Each row is a point on a tangle of strands that fork and nearly touch. The rows are in no order.
Points whose rows are less than 28.5 apart are linked; no others are.
Sele: [-9 15  2  5 41 12 22  1 14]
Nikub: [ 21   1 -20  34  -8 -11   4  21  -6]
Rori: [  2  13  11 -12  -9 -13   4   2  26]
Vepi: [  6 -21 -23   7  44  25   9 -10 -22]
vasis: [ -4 -25 -31 -21  39  -8  21 -19   2]
limob: [  7 -14 -18  14  41  15  12  -1 -16]
Bonem: [ 15 -29  21 -17  29  -7  -1  -4  17]
Gasa: [ 17 -10  10  -5   4 -11   2   4  13]
Tof: [ 17   0  -3  17 -34 -11 -12  13  -5]
nebig: [-21  37  11  -3 -40  -4  -5   0  15]
niteg: [-7 25 14 22 12 10  2 16 17]
Babul: [  0   3   7 -22  19 -17  18  -4  33]
Tikek: [ 16 -22 -41  10  26  -5  18  -4 -19]
Foli: [  2  -7  -5 -22  30 -17  22  -7  26]
nopo: [-29  25   0  13 -57  -2 -19  -3 -21]
paz: [-4 24 16 20 -8  7 -5 14 16]
Segip: [  2  15  13 -18 -24 -14  -1  -1  22]
zago: [ 13 -17 -14   0  29  -6  15  -1   0]
pala: [-33  17  29 -11 -41  13 -23  -4 -25]
gepas: [ 19  -1 -28  30   8  -9  13  18 -10]
Nevo: [ -5 -29 -42 -13  38  14  13 -28 -14]
kago: [-21   6  12 -17 -53  -2 -20  -3 -35]
Nibep: [-13  24  26  20 -27  17 -22   9   4]
Bof: [ 11  -8  25 -17 -39   1 -25   2 -15]
vatek: [-10   4  -8  -3  48  16  20  -8   3]
Savef: [ 20 -22  15 -11  14 -10  -2   0  14]
noto: [-14  29  24  20 -16  12 -14  12  13]
napo: [-11  28  15 -17 -33  -9  -3  -2  21]
mepip: [ -6 -13 -24   1  47  32  11 -21 -16]
fadol: [-18  14  34  -3 -36  17 -28   1 -15]
vuze: [-30   3  13 -10 -52  -2 -23  -3 -47]
dum: [ 20 -11 -37  20  18  -7  17   9 -17]
Lipab: [  9 -20 -34   1  31  -4  20  -6 -11]
vubo: [  4 -24  15 -19  40  -5   8  -8  17]
sur: [ -7  -9  -2 -13  50   9  17  -8   9]
Mife: [ -1 -12 -19 -20  36 -15  24 -12  14]
zofam: [ 19  -5  11  -2 -17 -10  -7   6  10]
gagav: [-26  37   8  12 -44   0 -11   3   6]
pilen: [ 17  -3  -3   9 -47 -11 -19   9 -11]
Dabe: [-31  29   7   6 -50   1 -18  -3 -14]
Guk: [  1  11  13 -13  11 -10  12   2  30]
Zom: [ 21 -16  23 -16 -30  -4 -21   2  -2]
bap: [ -1 -18   8 -17  46   2  12  -9  14]
Bisep: [-5 22  6 14 25  7 15 11 16]
Kofo: [ 14   8 -12  40 -18  -7  -7  23  -4]
doniv: [ 12 -18  -6   6  35   2   9   2  -4]
kob: [  9  11  -8  29 -33  -8 -12  16  -2]
Sisi: [ 24 -15  20  -7 -19  -6 -17   4   3]
dogup: [  1 -28 -31 -13  39  -1  19 -15  -8]
Sem: [-11 -20 -51 -12  32  24  10 -35 -14]
Gok: [ 21  -2   2  10 -18 -10  -5  12   5]
vutof: [-14  18  27  15 -35  17 -27   6  -7]
keloz: [ -8   0  21 -22 -46   1 -22  -2 -22]

A fork is a point with three links, a tip a point with one. Leave the first point through the second and follow the links. Name the first fork or tip that comes.
Babul; Foli | dogup
vuze; kago | zofam
Bof; keloz | vuze
mepip; Vepi | Lipab
doniv; limob | mepip

Follow the links from the first point to the second, and from the first to the third. Name the last point that the two ways share.
doniv; Sem; Mife | dogup
vasis; dum; limob | Lipab
kago; Savef; Tof | zofam
pilen; Bonem; Bof | zofam
Mife; Sem; limob | dogup

A fork is a point with three links. Follow the links from the first point to the second and name the forks in between, in order.
dum; zofam | Tof
kob; Sisi | Tof zofam
Sem; Babul | dogup
limob; Sem | Lipab dogup
Vepi; dogup | Lipab
Savef; Tof | zofam

Name the points in between on the shortest way along the links from the first point to the second, in order.
Dabe; Rori | gagav nebig napo Segip
noto; vatek | paz niteg Bisep Sele
kago; Savef | keloz Bof Zom Sisi zofam Gasa
Kofo; Bof | kob Tof Gok zofam Sisi Zom
